Each row is a point on a landscape with many valleys, with its height.
A ball rolls from a point to the lowest of its 2 nearest points, and stops where none of them is lower. Distance is the straight distance between rows; heights are no part of it.
topa (h 392): [ 5.81 -4.17 -1.74  0.53 -1.16 -0.18 -2.71 -0.86  0.39 -1.40  1.05 -2.44
  1.06 -5.21 -1.34  1.54  6.52 -2.68 -0.43 -0.23 -1.48  0.34 -3.48 -2.67]
sul (h 251): [ 2.03  0.27  1.77 -0.35 -1.05 -1.29 -0.49 -0.96  0.99  0.68  4.75  0.96
 -2.07 -2.01 -1.57 -0.47  0.23  0.42 -3.09 -1.22 -0.12 -0.58 -3.26 -1.36]
Dol (h 514): [ 4.57  0.58 -0.08  2.40  0.92  0.88 -3.00  1.07 -0.86 -1.78 -6.63 -0.63
  0.58 -3.71  1.85 -2.82  1.06  1.73  3.22  1.34  4.21  2.20  2.93  3.77]
tur (h 483): [-6.20  1.69 -0.42 -2.34  2.91  0.90  1.62 -2.01  2.02 -0.03  6.41 -0.99
 -3.03  3.17  0.46  2.41 -1.34  2.41 -0.18  0.94 -1.19 -2.66 -1.18 -1.78]
Sigin (h 691): [ 3.87  0.99  0.63  0.59 -1.03  2.58 -1.63  2.07  2.82 -3.89 -0.37 -2.01
 -0.93 -2.55  2.34  3.70  0.59  1.14  1.41  7.19  0.87  0.01 -5.19 -1.06]
vogi (h 620): [-0.58 -0.41  0.02 -1.55 -2.11  1.50  0.94  2.59  2.27  0.44  0.12 -0.91
 -0.66 -0.34  4.76  2.88 -5.08  5.04 -3.58  4.20  4.66 -0.97 -0.17  1.54]
Gomeg (h 809): [-0.63 -1.56  1.11 -3.10 -1.40 -1.23  2.25 -0.44  1.67  5.70 -0.89  1.36
  1.36  0.07  0.50 -3.25 -1.93  1.97 -2.70 -5.21  1.70 -1.08  0.99  1.86]
komo (h 273): [-1.65 -2.17  0.01 -1.19 -1.98 -1.03 -0.98 -0.80 -2.56 -2.03  3.40  1.72
 -1.49  2.46 -1.95  0.29 -1.83  0.86 -1.69  0.22 -2.46 -1.36 -3.90 -0.50]
dur (h 275): [ 0.09 -0.20  0.88 -0.74 -0.36  0.51 -2.08 -2.69 -0.98 -5.28  3.96  0.41
  0.85 -1.69 -0.81 -4.91  0.90 -1.79 -2.82 -2.88 -0.36 -2.06  0.96 -0.67]
kurid (h 485): [-1.59  0.08  0.94 -1.79  0.50  1.83 -0.45 -1.22 -2.06  3.45 -1.10  1.46
 -1.60  1.95 -1.26 -2.48 -0.23  1.76  0.35 -4.00 -6.12 -4.47  2.12 -3.68]
vetil (h 421): [-1.46  1.52  0.52  1.30 -0.90  4.45  0.80  0.96  0.79 -1.17  3.10  2.10
  3.07  4.26  3.17 -2.67 -1.75  3.02  3.14  1.16 -2.80  1.64  3.09  0.13]
Soput (h 266): [-6.85 -0.32 -0.26 -2.61  0.37  0.09  1.55  1.68 -2.35  4.30  0.25 -0.36
  1.91  1.60 -2.65  4.11 -0.57  0.09 -2.35 -0.54 -0.21  2.73 -4.53  1.21]
Lalu (h 604): [ 0.39  0.59 -1.57  1.99  1.07  1.62 -1.78  0.49 -4.14 -2.05 -1.83 -2.35
  4.54  4.24  0.03  4.12 -5.70 -2.20 -3.67  5.98  0.90 -2.25  1.57  2.03]
nof (h 522): [-2.00  0.56 -0.14 -1.61  2.36  3.48 -1.91 -1.17 -0.98 -0.18 -6.09 -2.22
 -1.72 -2.95  0.37  0.44  0.68 -0.71 -3.39  1.93 -0.73 -3.01 -1.84 -1.35]
pufu (h 290): [ 0.45 -4.78  0.49  0.88 -2.75 -2.97 -1.97 -0.53 -2.77 -2.87  0.28  0.48
 -2.98  2.06 -1.16  0.03 -3.30 -0.63  0.49  3.08 -2.05 -3.68 -2.92  0.36]
defug (h 772): [ 4.60  0.62 -0.15 -3.10 -3.36 -0.54  0.15  0.63  2.35 -0.54  0.94  2.30
  2.22 -1.01  2.15  0.35  0.60  2.87 -0.22 -1.05  5.54  3.56 -2.53  2.46]
nukep (h 562): [-0.94  2.03  1.53  2.37  0.52  0.21  2.28  2.82  1.10  4.27 -4.91  0.70
  3.00 -0.46  0.24 -2.15 -5.49  3.38 -1.25  1.57  1.95 -0.28  0.60  5.46]
tera (h 296): [ 3.72  1.05 -3.35  1.16  0.84 -1.66 -1.09 -2.75 -3.28  3.49 -2.80 -2.29
  3.14  1.61 -1.11  1.61  1.08 -3.56 -0.58 -0.86  3.35  2.27  3.57 -1.12]
diz (h 609): [ 4.64  0.13 -3.03  2.23 -2.46  1.26  0.88 -0.74  2.62  2.22 -1.37 -4.18
  0.71 -3.73  4.94 -0.69  0.52 -1.84 -0.51  3.84  2.19 -1.20 -0.49 -2.57]
rutup (h 548): [ 3.68 -0.11  1.34  0.37  0.11  1.16 -3.50 -0.36 -0.49  0.50 -3.08 -2.07
 -0.91 -3.93  0.52 -1.30  2.48  0.45  0.60  0.46  4.31  1.68  0.63  0.34]
nam (h 417): [-1.06 -1.82 -5.19  2.39 -0.24 -1.77  4.01 -1.29  1.71  4.60 -2.49 -0.85
 -0.04  1.12  3.58 -0.53 -2.63 -1.00 -1.30  1.40 -1.91 -1.54  3.21 -1.30]
zafa (h 239): [ 0.22  2.24 -2.06 -1.07  1.82 -2.50  2.28 -2.63 -0.31  2.76 -1.54 -0.92
 -4.76  0.70 -2.75  3.51  2.21 -1.55  2.61 -2.46 -0.48  1.78 -3.33 -2.94]
podis (h 358): [ 1.85 -1.19 -2.11  0.30  2.60  0.46 -0.92 -2.94  3.06 -6.51 -0.96 -1.03
 -2.61 -4.12  1.52 -1.10  2.38 -2.06 -1.89  1.96 -2.22 -1.67 -3.01 -0.92]
biru (h 208): [-7.05  2.67  1.39  1.22  2.54  4.85 -0.03 -0.61 -0.81 -3.10  1.79 -2.87
  2.36  0.43  1.15 -4.11 -1.80 -0.26 -0.19  0.90 -0.35 -0.89  1.96  0.76]
Movar (h 285): [ 3.77 -2.92  2.90  3.24  0.06 -1.96 -2.88  0.35 -0.22  1.90  0.55  1.24
 -0.75  0.70 -4.84 -0.22  4.30 -2.74  4.31  0.77 -2.22  0.60  1.15  0.25]
zefa (h 257): [ 2.65  2.42  0.92  5.76  2.85 -0.81 -0.62 -0.73  0.76  2.82  2.21  2.43
 -1.93  1.95 -2.10  0.16 -0.28  1.24  0.15  1.55 -2.35  4.78  2.02  1.91]
Duzo (h 230): [ 0.45  0.41 -1.89  4.83  1.11 -3.39  0.71 -0.38 -1.55  1.76  2.68  1.00
 -0.91  1.57 -0.57  0.71 -1.21 -1.10 -0.60 -0.19 -0.87  3.80  4.37 -0.03]
Vedaz (h 727): [ 3.00  2.92 -0.42 -0.56  0.06 -1.39  1.43 -0.49  3.92 -2.94 -0.64 -1.89
 -1.06  0.02  0.49  4.00  0.28 -0.70  3.23  4.20  1.94 -0.62 -6.49 -2.71]
geva (h 101): [-0.32 -0.90 -2.65  1.04 -0.38  1.52  0.48 -4.00  0.37 -4.61  0.75  2.12
  0.79  3.32  0.82 -4.38  0.88 -1.92  3.12 -0.32 -2.61  1.67 -0.44  1.52]
Nibu (h 479): [-0.67  1.08  2.25  0.87 -2.16 -0.77  1.94  2.95 -2.98  0.62  1.82  2.91
  4.45  3.26 -0.80 -4.12 -3.44  1.09  1.90 -4.60 -4.74  0.41  1.12 -0.24]
Zesa (h 547): [ 1.70 -1.22  0.82  1.07  1.51 -0.01 -0.32  2.53  4.57  1.01 -3.26  2.63
  2.55 -3.36 -0.90  0.67  1.81 -0.66 -4.00  2.89 -0.10 -1.60  2.49  2.76]
korog (h 516): [-6.14  2.01  0.57 -1.06  1.24  2.91  2.72  1.22  4.84  0.13  3.93 -0.98
 -0.83  1.32  1.60  3.36 -0.45  0.93 -1.23  4.19 -0.25 -2.72  0.53 -1.81]
tid (h 595): [ 0.50 -1.53  0.78 -2.27 -1.12 -0.39 -0.39  0.32 -2.85  1.07 -2.47  2.49
 -3.54  3.60 -1.01  1.38 -1.52  5.21  3.30 -2.47  0.32  2.42  0.71  0.90]
bim (h 214): [-3.53 -2.23  5.52 -1.18 -0.64 -0.19 -1.36  1.64  1.22  1.39 -1.72  2.37
  2.06  2.37 -3.86 -2.66 -0.13 -1.95  1.24 -0.26 -1.56 -3.81 -0.12  2.15]
sefa (h 341): [-2.51  3.43  2.47 -3.33 -1.79 -0.62  0.56  4.00 -1.78  3.94  1.76 -2.32
  0.82  0.35 -0.05  2.79 -1.32  0.61  0.72 -2.70  0.99 -2.98  0.39 -5.25]
pokek (h 699): [-2.11 -0.35  1.31 -0.14 -1.54  0.97  1.00  3.38  0.11  0.19 -3.19  1.37
 -0.13  1.57  1.31 -0.37 -3.50  3.23  1.21  1.41 -3.86 -2.76  0.62 -1.94]
defet (h 227): [-2.84 -3.21 -3.12 -1.23 -0.90 -2.55  1.97  0.71 -1.61  4.16 -0.56  1.50
  1.03  2.31 -0.68  3.63 -2.54  1.66 -3.60  0.54  0.48  2.50 -2.19  3.24]
gegel (h 499): [-1.84 -3.67 -0.32 -1.63 -1.19 -1.19  0.84  0.31 -1.05 -0.21 -1.80  2.27
 -2.68 -0.60 -0.27 -2.42  0.43  0.97 -0.82 -4.13 -3.44 -1.71  1.92 -1.02]
zoz (h 418): [ 6.33 -3.28 -0.62  0.68 -1.08  0.39 -3.11  1.21  2.14 -2.90 -1.41 -1.46
  4.73 -3.50 -0.27  1.70  4.72 -2.31  0.17  2.52 -0.17 -0.24 -2.63 -0.12]
naz (h 218): [ 1.80  2.33  1.21 -2.91 -2.53 -2.28  2.34 -0.15  1.39  1.15  1.45  1.02
  0.59 -1.38 -1.94 -0.05 -0.45 -0.12 -0.46 -3.52  0.94  1.61 -7.15 -0.41]
Tida (h 242): [-5.12  2.51  0.31  0.20  1.91  4.61 -1.34 -2.05  0.40 -2.03  3.10 -2.56
 -0.43 -1.72  1.44 -3.80  3.53 -2.99 -0.29  0.96 -0.23 -0.70  0.92 -0.91]
zafal (h 527): [-5.35 -4.04 -3.44  0.37 -1.25 -1.87  2.72  1.08  1.69 -0.43  1.01 -0.69
 -0.72 -3.25  3.23 -0.36 -1.52 -1.32 -5.67  2.01 -0.15 -1.61  0.09  0.44]
zuzeg (h 233): [-0.64  2.77  4.74  0.21  0.61  0.19 -2.87  1.41 -4.60  0.09 -0.19 -1.05
  1.52  0.47 -2.50 -2.69 -0.04 -1.53  2.01 -3.98  1.23  0.70  3.30 -0.69]
Zazug (h 510): [ 8.92 -2.89 -0.49  1.70  1.17 -1.68 -4.23  0.48 -0.52  1.26 -0.17 -1.49
  1.24 -4.25 -0.95  4.51  1.11  0.69 -5.79  1.77  2.40  0.80 -1.00  2.13]
konuv (h 627): [ 1.90  0.77 -0.06  3.85 -1.02  2.71  0.17 -0.78  3.63  0.30  0.80 -4.06
  0.48 -2.99  2.71 -1.30  1.87 -2.06  1.22  6.11  3.50  0.11  0.81  0.16]
gikos (h 665): [ 1.89 -2.44 -1.89 -2.98 -1.98  0.21 -0.05  0.04  2.87 -2.59  0.91  1.00
 -0.91  3.17  4.10  5.16 -2.28  2.09 -1.51  4.48  2.52 -1.25 -0.57  0.13]
gofa (h 577): [ 4.77 -0.61  1.38 -2.21 -2.33  0.85 -1.09 -2.30 -3.75 -2.15 -0.67  3.70
 -3.49  2.81 -2.75  0.70  0.44  4.08  4.35 -4.09 -0.77  1.89  0.48 -0.17]
divi (h 639): [ 0.34  0.05  0.76  0.64  0.88 -0.56  1.58  1.54  2.16  1.01 -5.68  2.09
  1.14  0.78  1.43 -1.92 -5.46  3.76 -0.63  0.36 -1.17 -2.15  1.43  2.10]
vok (h 521): [ 1.64  2.28  3.19 -0.23 -0.21 -2.20  2.24  1.45  0.06 -0.65  0.87  4.10
  1.83  5.17 -2.71 -0.83 -3.24  1.52  4.04 -4.60 -4.00 -0.97  1.03 -0.92]
kab (h 178): [-6.74 -2.30  3.51 -0.65  0.18 -0.09  1.71  0.15  1.34  2.76  2.95  1.15
  1.85  4.05 -2.82 -2.76 -1.70 -1.45  1.23 -0.42 -3.44 -2.80 -1.30  2.25]
Nadud (h 578): [ 3.84  1.11 -2.34  0.08 -2.62 -0.17  1.36  2.01  1.23 -0.61 -0.22 -2.82
  2.99 -3.47  4.29  2.45 -2.76 -0.79 -5.53  3.11  3.07 -1.29 -0.92 -1.33]
sadis (h 164): [-4.84 -0.80  0.66 -2.14  0.30 -1.07 -0.49  0.69 -4.63  1.15 -0.72 -0.96
 -2.35  0.05 -3.63  0.68  3.74 -3.45  2.27 -4.18 -1.68 -0.63  0.16 -2.28]
supo (h 613): [ 1.69 -1.34 -1.27 -0.90  2.11  0.29 -1.64  0.83  0.44 -0.89 -1.59  4.62
 -1.63 -3.26 -2.08  1.56  4.99  1.63 -3.85 -2.33 -2.49  4.10 -0.08  1.89]
dop (h 737): [ 5.54  0.09 -0.94 -0.76 -2.42 -2.44  0.21  1.60  0.47 -1.65 -3.11  1.70
 -0.60 -1.01  2.26  1.35 -1.59  3.70  1.59  0.27  3.42  2.60 -3.04  1.63]
gir (h 475): [ 5.25 -1.79 -3.94  2.83  1.16 -1.39 -2.47  0.19 -1.14 -3.81 -5.52 -1.53
  2.92 -5.65  2.54 -1.64  1.70 -1.67 -0.43  2.28  4.56  1.79  0.91  4.82]
bup (h 256): [ 3.08 -3.54  4.89 -0.72 -2.16 -1.47 -2.31  0.16  1.98  0.29 -0.32  2.52
  1.09  1.15 -4.13 -2.86  2.50 -2.64  3.58 -0.71 -0.85 -3.81  0.57  0.04]
lineb (h 610): [ 0.68  2.84 -0.65 -1.94  2.81  1.39 -0.92  1.16 -0.80 -1.52 -1.70  1.48
 -3.11 -1.84  0.11  3.12  2.78  2.58 -1.43 -2.55 -0.57  4.16  0.65 -1.82]
gaf (h 324): [-1.75  0.67 -2.07 -0.02  2.34  0.39  1.49 -4.54  3.43  1.32  3.28 -0.73
 -6.12 -0.40  1.94 -0.35  1.62  0.97 -0.96 -0.07  0.84  1.80 -0.81 -0.46]
Nud (h 513): [-3.91 -3.69 -1.20 -0.78 -0.02 -2.33  1.17 -0.06  0.80 -2.66 -0.62  0.07
 -3.84 -2.71  2.61 -2.07 -2.23  1.25 -3.43 -0.84 -1.05 -3.11  0.91 -0.48]
goti (h 556): [-0.92  1.62 -2.23  0.95  2.36  3.20 -0.86 -0.67 -2.98 -0.58 -4.96 -3.57
  1.68  0.08  1.54  2.26 -3.59 -1.23 -4.63  3.57 -0.10 -2.47  1.28 -0.23]
keba (h 545): [ 5.02 -1.36 -2.72  0.91 -0.26 -0.84 -0.74  1.34  0.63  0.49 -1.57 -0.72
  2.41 -5.67  1.82  2.24 -0.54 -1.42 -8.11  2.60  2.05 -0.81 -0.65  2.41]
Miped (h 794): [ 2.34 -0.79  0.06 -4.16 -2.85 -1.26  1.03  0.04  0.80  4.49  0.17  2.52
  0.70 -0.76  0.66 -1.10  0.19  2.86 -1.71 -5.10  5.24  2.51 -0.12  3.18]
Kon (h 265): [ 2.54  0.31 -2.90  0.35  0.26 -3.95  0.72 -2.55 -2.27  1.36 -1.21 -2.25
 -1.41 -0.92 -2.02  1.84  1.45 -3.21  0.16 -2.40  2.46  1.99 -0.81 -1.84]
lined (h 133): [-4.62  0.14  5.35 -1.14  2.06 -1.37  3.01  1.62  2.24  4.28  3.53  2.23
  1.96  3.82 -2.51 -1.37 -1.04 -0.69  0.98 -4.38 -0.99 -0.29  2.13  3.28]
Tam (h 472): [-5.23 -2.11 -2.23 -3.99  0.92  1.89  1.49 -2.89 -2.94  2.29  2.20 -0.15
 -1.69  4.15 -0.32 -0.61 -0.38  3.02  1.15 -4.23 -6.07 -4.95  1.70 -3.61]
gotop (h 284): [ 0.88  2.29  2.74  0.19  1.93 -2.13 -2.60 -0.26 -3.34  0.81  2.44 -0.16
  1.53  3.00 -4.47  2.50 -0.42 -1.20 -0.35 -1.82  3.36  2.54  2.55  0.68]
varer (h 646): [-1.62  0.64 -0.69  2.51 -2.65  1.28  1.20  3.54  1.82 -1.62  0.71 -1.77
  1.60 -1.45  1.93  1.60  0.42 -2.23  1.39  6.00  2.48  1.29  0.15  0.07]
Zeded (h 326): [-4.44  0.07 -1.02 -0.54 -1.97  1.32  1.05 -0.71  0.06 -2.95  1.24 -2.55
  1.30  2.68  2.72 -1.63 -1.82 -0.99  3.93  3.03  0.79 -2.13 -1.50 -1.83]
numi (h 258): [-5.32  1.01  0.93 -1.99  1.44  0.39 -1.06 -2.96 -0.72 -3.42  3.98 -2.53
 -2.38 -1.65 -0.66 -3.50  2.41 -3.37 -0.10 -1.97  1.33 -3.00 -0.85 -1.62]
Mina (h 824): [ 2.53  1.79  1.92  0.52  0.11 -3.18  0.97 -0.53  3.41  0.42 -2.11 -2.08
  1.50  2.15 -0.22  1.46 -3.22 -1.97  1.79  2.91  4.18 -2.89 -0.24 -0.50]
Malad (h 166): [ 3.38  1.25  1.83  1.89 -1.17 -0.07 -2.57  0.86 -6.04  0.31  2.36 -1.72
 -1.34 -1.86 -2.26 -1.26  5.10 -3.11  5.98 -4.36 -0.59  3.45  1.07 -2.57]
pagim (h 770): [ 3.82  2.34 -0.79 -1.69  0.47 -3.50  2.08 -0.40  3.18 -0.38 -4.26 -2.32
  0.09 -0.69 -0.13  4.37 -1.29 -1.97  0.57  0.96  2.87 -1.90 -4.57 -2.94]
Rele (h 254): [-2.01 -1.78 -3.72  1.03 -1.25 -2.36  0.87  1.13 -2.46  0.22  1.19  1.00
  0.33  0.48  0.94  2.41 -1.05  0.28 -1.70  0.55  0.49  3.81  1.46  0.84]
lirut (h 165): [-4.27  3.24  2.31  3.71  2.41  4.02 -1.24  1.03 -0.81 -4.30 -1.92 -1.02
  1.61 -1.26  0.06 -3.60 -1.09 -0.34  0.72  2.86  0.01  1.51  1.66  3.01]
kuf (h 305): [-0.91  0.31 -0.98 -0.99  1.23  2.95  0.44 -4.66  1.58 -1.63  4.04  1.55
 -4.52 -0.14  2.14 -4.38  0.73  3.01 -1.93 -3.00 -2.50 -0.51  0.05 -0.88]
mopo (h 334): [-1.87 -1.14  1.21  0.25  2.58  0.48 -1.64 -2.35  2.22 -6.01 -2.60 -0.52
 -0.36 -1.54 -0.78 -3.03  0.68 -3.35 -1.11  2.57 -0.36 -2.76 -1.83  1.42]
giz (h 281): [ 3.51 -0.50  2.45  3.37  1.00 -2.28 -0.79 -1.44  1.28  3.65  4.59  2.78
 -4.59  2.03 -3.73  0.51  2.04  0.06  2.46 -0.18 -2.08  2.70  0.72  0.26]
buz (h 866): [ 1.04  0.85  3.89  0.38 -0.30 -1.95  0.38  1.44  2.97  4.62 -0.55  0.40
  3.91  1.57 -3.32  1.80 -1.44 -1.90 -0.51  2.39  3.43 -1.03 -0.66  2.33]
fibo (h 440): [-1.10  2.87  5.80 -1.24 -0.95  2.97 -1.82  4.65  0.26  0.86 -0.59 -0.64
  2.30 -1.55  0.65 -1.32 -1.85  2.97 -0.63 -0.20  2.98 -1.58  3.40 -0.21]
dedit (h 294): [-2.02  3.31 -1.70  1.65 -1.08 -2.59  2.25 -1.26 -0.60 -1.77 -0.31 -3.91
 -0.31  0.72  1.08 -2.08 -1.56 -3.69  6.16  1.09 -1.17 -3.46 -2.47 -4.41]
Ret (h 582): [-2.29  1.51  1.95 -2.93  1.00 -0.27 -0.28  2.98 -0.21  0.38 -2.34  1.19
 -2.63 -1.92 -1.13  2.62  2.24  1.61  0.87 -2.72  2.54  3.94 -1.29  1.22]
Fasev (h 567): [-3.80  0.66  0.41 -1.14  0.85  0.98  2.55  0.17  4.48  2.80  1.62 -2.13
 -0.67  0.44  2.59  1.74 -3.39  2.23 -3.52  2.46  3.89 -2.00  1.45  0.71]
vev (h 129): [-1.53  1.22 -0.75  3.56  0.06  3.41 -0.36 -0.67  0.24 -2.49 -0.63  1.28
  1.30 -1.20  2.03 -5.65  0.33 -0.36  1.14  1.74 -1.48  2.85  0.28  3.17]
Fenub (h 132): [ 2.54  0.74 -3.87  0.66 -0.91 -1.14  2.16 -1.94 -0.47 -4.22  0.24  2.71
  2.42  1.46  0.91 -1.90 -0.36 -0.36  0.37 -3.27 -1.82  3.33  0.25  0.33]
lor (h 645): [ 1.86  0.42 -0.54  2.06  0.88 -0.88 -2.72 -0.49 -3.86 -3.96  0.33 -0.72
  1.55  3.91 -1.23  3.92 -3.41 -0.33 -1.05  4.95  2.21  1.93 -1.00  2.35]
vogus (h 388): [ 0.91  3.23  3.34 -3.48 -2.89  2.39 -1.37  3.15 -1.68  1.45  0.15 -0.21
  2.37  1.05  1.58  0.20 -1.43  3.60  1.44 -2.31  2.31 -0.79  1.20 -3.25]
lam (h 303): [-4.29  0.82  0.10 -2.58  0.17 -0.03  1.15  1.20 -0.61  3.33  0.72 -0.65
  1.68  1.50 -1.81  2.95 -0.84 -0.73 -2.02 -0.58 -0.84 -2.03 -1.07 -2.15]
Ladin (h 666): [ 2.73  0.52 -0.72  1.25 -2.34  3.56 -2.64  2.79 -0.40 -2.89  1.21  0.00
  1.44 -0.57  2.24  3.47  2.28  1.62  1.07  5.63  0.62  2.97 -0.33 -0.90]
Rer (h 192): [ 3.96  2.07  4.30  1.26 -1.12 -1.44 -2.22  0.16 -3.95  1.20  0.34 -1.56
  0.71 -2.60 -3.81 -3.68  2.16 -3.18  3.02 -5.11 -0.11  0.45 -0.66 -1.32]
Kabur (h 180): [-7.08  0.52  2.83 -2.12  1.83  0.86 -0.94  1.10 -4.04  1.51  1.39 -0.42
 -2.53  4.02 -3.70  1.95  2.54 -1.55  4.51 -1.73 -1.59 -0.11  0.45 -0.55]
beza (h 457): [-5.53 -0.02 -2.39 -1.91  2.67  1.46  2.15 -2.47 -1.54  1.54  4.19 -1.76
 -0.24  4.80  1.64 -0.17 -2.52  3.07  1.70 -1.68 -3.06 -2.18  2.66 -2.55]
femi (h 310): [-1.09 -3.00  1.72  1.26  0.92 -3.18 -1.27 -2.81 -0.97 -4.74 -0.61  0.17
 -3.24  0.26 -2.85 -3.69 -0.93 -2.50  1.06  0.09 -1.95 -4.08  0.23  0.39]
Fak (h 328): [ 5.04  1.38  0.12  1.53  2.58 -2.28 -4.16 -1.80 -4.38 -0.73 -0.76 -0.43
  3.62  0.59 -4.31  1.25  1.81 -2.57 -0.72 -2.36  3.03  3.46  3.63  1.30]
ket (h 495): [ 0.33  3.01  2.80  1.91  0.54  1.99 -0.02  3.60  1.27  2.03 -3.19 -0.03
  2.45 -3.46 -0.32 -1.07 -1.27  1.51 -2.83  1.87  2.48 -0.07  2.64  2.87]
Palut (h 372): [-5.47 -2.04 -0.62 -1.12 -0.40  2.75  1.98 -0.13  2.19 -3.80  1.56  0.41
  2.07  4.30  4.20 -3.14 -2.21  1.89  4.29  1.16 -0.07 -0.33  2.74  1.35]
gel (h 189): [-4.91  0.38  3.97 -4.36  2.16 -0.13  1.09  1.75 -1.12  2.36  1.33  1.41
 -0.09  4.39 -2.67  2.41  1.07 -0.06  2.58 -5.61  0.16  0.94  2.07  0.54]
Mot (h 584): [ 4.00  0.38 -0.16  1.03  2.17  2.00 -0.65  2.21  4.47 -0.58 -2.94  4.58
  1.12 -4.15  0.49  0.25  2.88  2.65 -3.27  1.31 -2.63  1.61  1.20  2.34]
ganar (h 502): [-1.09  2.61 -0.27 -1.17  2.27  2.61 -1.51 -1.26 -2.33  1.27 -2.57 -0.86
 -1.00 -1.24 -0.27 -0.63  0.12  0.80 -3.30 -1.78 -3.59 -3.87  1.27 -4.15]
Duri (h 698): [ 4.88 -3.66 -2.62 -2.10 -2.56 -0.62 -0.76  1.25  0.95 -4.63 -2.79  3.44
 -0.40  0.96  2.28  4.16  0.23  2.68  0.54  2.99  0.45  0.78 -2.97  2.09]
lag (h 346): [-3.10  1.11 -3.00  2.74  2.45  0.65  3.23 -3.13  2.82  5.28  3.25 -0.84
 -3.69  2.06  2.24  0.70 -1.08  1.69 -1.05  1.66 -0.76  2.73  1.55  0.14]
nas (h 453): [-1.46  1.17  0.58  1.07 -1.47  3.32 -0.17  0.13 -3.52  1.95  5.46  2.94
  1.25  4.98  0.54 -2.36 -1.40  3.46  2.23 -2.16 -5.89  0.86  1.45 -1.22]
lupiv (h 151): [-0.55  0.83 -1.01 -0.22 -1.51 -0.66 -0.36 -0.86 -6.08  2.19  2.05 -0.97
 -2.50  0.60 -3.55  0.44  5.98 -4.59  6.68 -4.13 -3.58 -0.09 -0.51 -3.60]
Div (h 267): [-2.48  3.74 -1.50  1.29  2.43 -3.71  3.24 -2.51 -0.56  1.54 -2.34 -3.29
 -4.09  0.36 -2.02 -0.44  0.15 -3.34  5.44 -1.90 -1.50 -1.32 -2.20 -3.16]
kag (h 559): [ 3.02  1.86  2.66 -0.17  0.35 -0.80 -0.06 -1.18 -1.21 -1.47  1.45  2.44
 -2.61  4.22 -3.27  0.47  0.77  0.62  6.61 -4.07 -1.99  0.16  2.24 -1.86]
dozek (h 476): [ 7.88 -3.76 -1.34  2.03  0.58 -0.07 -3.80 -0.82  0.66  1.52 -3.84  0.20
  0.01 -1.65  0.55  1.93  0.99  0.46 -1.97  4.52  2.13  0.27 -0.31  4.50]
nenot (h 437): [-3.16 -3.59 -4.59  0.36 -0.75 -1.65  3.44 -1.98  0.45  2.26  1.52  0.37
 -0.61  4.50  2.26  0.49 -1.37 -0.16  0.99 -0.51 -3.20 -1.77  3.51 -2.53]
Vaf (h 377): [ 3.15 -1.87 -3.06  0.60  1.60  0.86 -2.12 -2.42  1.00 -2.82 -1.89 -3.73
 -1.84 -6.40  0.50  0.85  5.13 -3.06 -1.72  1.58 -1.77 -1.14 -4.74 -2.77]
dum (h 542): [-3.68 -2.17 -2.29 -0.85 -3.66 -1.89  2.89  3.18  1.95  1.35  2.04 -0.21
 -0.01 -5.57  3.58 -0.13  0.58 -0.90 -4.33 -0.27  2.78  1.56 -0.26  0.19]
rodi (h 557): [-3.53 -0.95 -0.06 -2.06 -2.87 -0.35  0.96  2.19  0.07  0.55  1.69 -0.55
 -2.56 -3.96  1.52 -0.32  2.64 -0.21 -0.40 -2.23  2.62  3.78 -3.22  0.18]
Busaf (h 448): [ 7.43 -4.75 -2.38  2.80 -0.36  0.32 -3.03  0.68  2.52 -2.22 -2.84  0.09
  4.50 -4.90  1.87 -1.17  3.40 -1.46 -0.99  4.03  1.03 -0.15 -0.09  4.34]
nider (h 175): [ 1.10  0.41 -0.92 -2.26 -1.20 -2.81  3.55 -1.38  1.38 -4.25  0.75  2.76
 -0.32  0.30 -1.17 -0.13  0.63 -0.27  1.99 -4.56  0.28  3.48 -4.01  1.42]
vud (h 379): [-4.74 -0.13 -3.55  2.63  1.55  2.15  4.32  0.37  1.33  6.11  0.02 -0.88
  0.71  0.67  2.29  0.66 -1.54  1.48 -3.00  1.24 -1.17  2.16  3.89  0.86]
reb (h 289): [ 2.83 -0.24 -0.06  0.50 -0.03  1.36 -1.24 -2.27  0.35 -3.17  4.62  2.12
 -1.52 -3.51  0.70 -4.76  3.44  0.06 -2.28 -4.36 -2.23  1.14  1.86 -0.82]

Two balls start at each pair of points below. Name the first point that both come to, or write -.
divi, Mina -> -
Dol, dozek -> Busaf
kag, femi -> -
Vedaz, buz -> -
supo, gaf -> -

Call two points neighbours if one is among the 2 nearest of the other. Go from one point of each pair to the other, from neighbour to neighbour, staying as low as possible. Name the highest point that can't be avoided.
zafa, Duzo -> Fak
lined, Duzo -> Movar
lupiv, lined -> gel
Duzo, defet -> Rele
